The views of a scene show one set of named points, each view turned or mirrored, and shifted as a whole, with a little noise and some points left out.
(in the rows, 128 means zero)

Scene 1
View 1
Bub: [165 148 169 148 148 116 202  77 148 134 119 113 114]
num: [137 105 175 181 142  89 171 111 138 197 133  91 146]
vut: [162 104 177 184 147  58 187  54 141 169 140  78 140]
dimek: [142  90 178 193 141  70 174  95 125 201 139  79 151]
diven: [135 130 165 160 144 101 140 109 169 149 134  98 134]
Mif: [147  81 155 209 166 125 170  94 130 181 113  96 149]
sonal: [137 124 159 169 152 108 146 106 168 148 126  99 143]
fisep: [156 141 182 155 142  47 182  55 158 151 149  75 131]
peduv: [144 134 182 156 133  48 176  72 156 162 151  78 137]
pari: [150 135 187 160 136  50 179  70 150 164 151  80 133]
Lam: [142 138 169 154 146  93 150  96 177 140 139  93 136]
Vani: [146 129 179 163 141  89 178  94 148 165 136  95 133]
fiko: [136  87 176 197 145  72 161 102 137 199 143  78 156]
vul: [152 121 182 170 141  94 197 101 126 187 126  99 136]
Med: [146 146 157 148 150  35 115  30 214  90 163  65 139]
Gava: [133 108 155 175 160 158 154 142 147 162 106 119 139]
kezen: [134 124 175 166 137  25 123  70 186 155 170  60 152]
View 2
kezen: [159 120  98 111 188  65 123  77  96 173 146  99 181]
Mif: [190 144 149  96 176 138 122 153 121  91 157 133 145]
sonal: [138 122 134 104 171 107 140 127 129 120 164 116 131]
Gava: [145 131 150 100 172 148 146 153 147  82 169 129 105]
Med: [115 107 124  99 155  31 121  80  65 195 182 107 167]
vut: [190 152 151  90 155  88 104 108 119 144 145 111 185]
peduv: [164 144 133  98 154  83 116  88 134 156 138  97 175]
Vani: [161 146 147  95 151 108 125 113 143 125 148 109 152]
Bub: [132 148 187  82 121 101 120 124 153 125 165 114 138]
fiko: [201 142 116 106 192 122 123 116 132 120 131 119 169]
vul: [178 156 156  97 152 121 120 117 166 116 136 108 154]
fisep: [160 149 150  90 143  69 105  87 132 167 142 100 179]
diven: [140 127 125 105 169  92 133  96 137 141 151 104 146]
num: [188 145 127 102 181 125 127 116 149 115 133 114 157]
Lam: [129 129 132  99 156  92 135 108 128 136 162 112 139]
dimek: [209 152 127 101 186 123 113 118 136 120 129 116 173]
View 3
Gava: [131 161 201 146 144 188 139 172 139 104  94  96 111]
Vani: [ 93 144 150 161 140 138 127 140 131 113 131 115 146]
fiko: [112 153 143 141  79 136 123 143 107 109 128 116 141]
Med: [108 121  85 152 170 110 122 145 201  79 167 209 162]
num: [104 156 163 147  99 141 124 140 103 115 118 107 133]
kezen: [ 98 142 106 141 116  98 123 129 140 104 147 189 144]
Lam: [105 143 157 152 161 137 128 152 151 104 124 144 138]
vul: [ 83 152 171 168 128 144 122 141 108 119 117  87 144]
sonal: [118 151 166 145 147 153 132 157 147 100 120 134 130]
Bub: [ 85 135 164 182 188 156 126 150 153 109 128  92 155]
fisep: [ 73 132 119 168 145 111 117 129 137 113 155 135 168]
dimek: [ 96 152 135 157  58 146 120 144  98 117 138  77 164]
pari: [ 79 137 130 168 137 114 120 128 130 113 145 131 158]
Mif: [129 154 157 153  96 182 125 168 127 103 124  80 140]
View 4
kezen: [102 177 102 147 139 135 139 128  75 151  95 188 187]
vul: [ 79 135 130 134 141 105 119  92 161 124 123 163 127]
Gava: [119 142 130 118  85  88 107 119 150 133 127 134  63]
fiko: [ 89 162 134 123 113 111 110  77 120 119 112 196 136]
Vani: [109 154 126 135 126 117 129 108 123 129 113 168 115]
Med: [147 183  92 179 166 146 176 172  67 166  94 162 172]
peduv: [ 89 152 111 150 157 119 141 116 122 145 111 176 168]
vut: [ 95 153 136 153 163 122 146  84 126 122 113 186 137]
diven: [105 156 106 137 125 114 127 136 115 149 115 155 147]
Mif: [114 158 150 128 108 104 120  78 138 110 122 176  77]
sonal: [118 154 115 132 113 107 124 136 123 143 116 147 113]
fisep: [ 93 146 116 161 179 124 153 114 127 141 110 171 167]
pari: [ 90 147 117 154 163 122 142 113 125 139 112 172 167]
num: [ 80 148 130 122 117 104 107  88 138 124 115 178 129]

Which points are out of place in each view (at most two, in the order of its rows)? Write - if all are in place.
view 1 -> diven
view 2 -> -
view 3 -> dimek
view 4 -> Vani
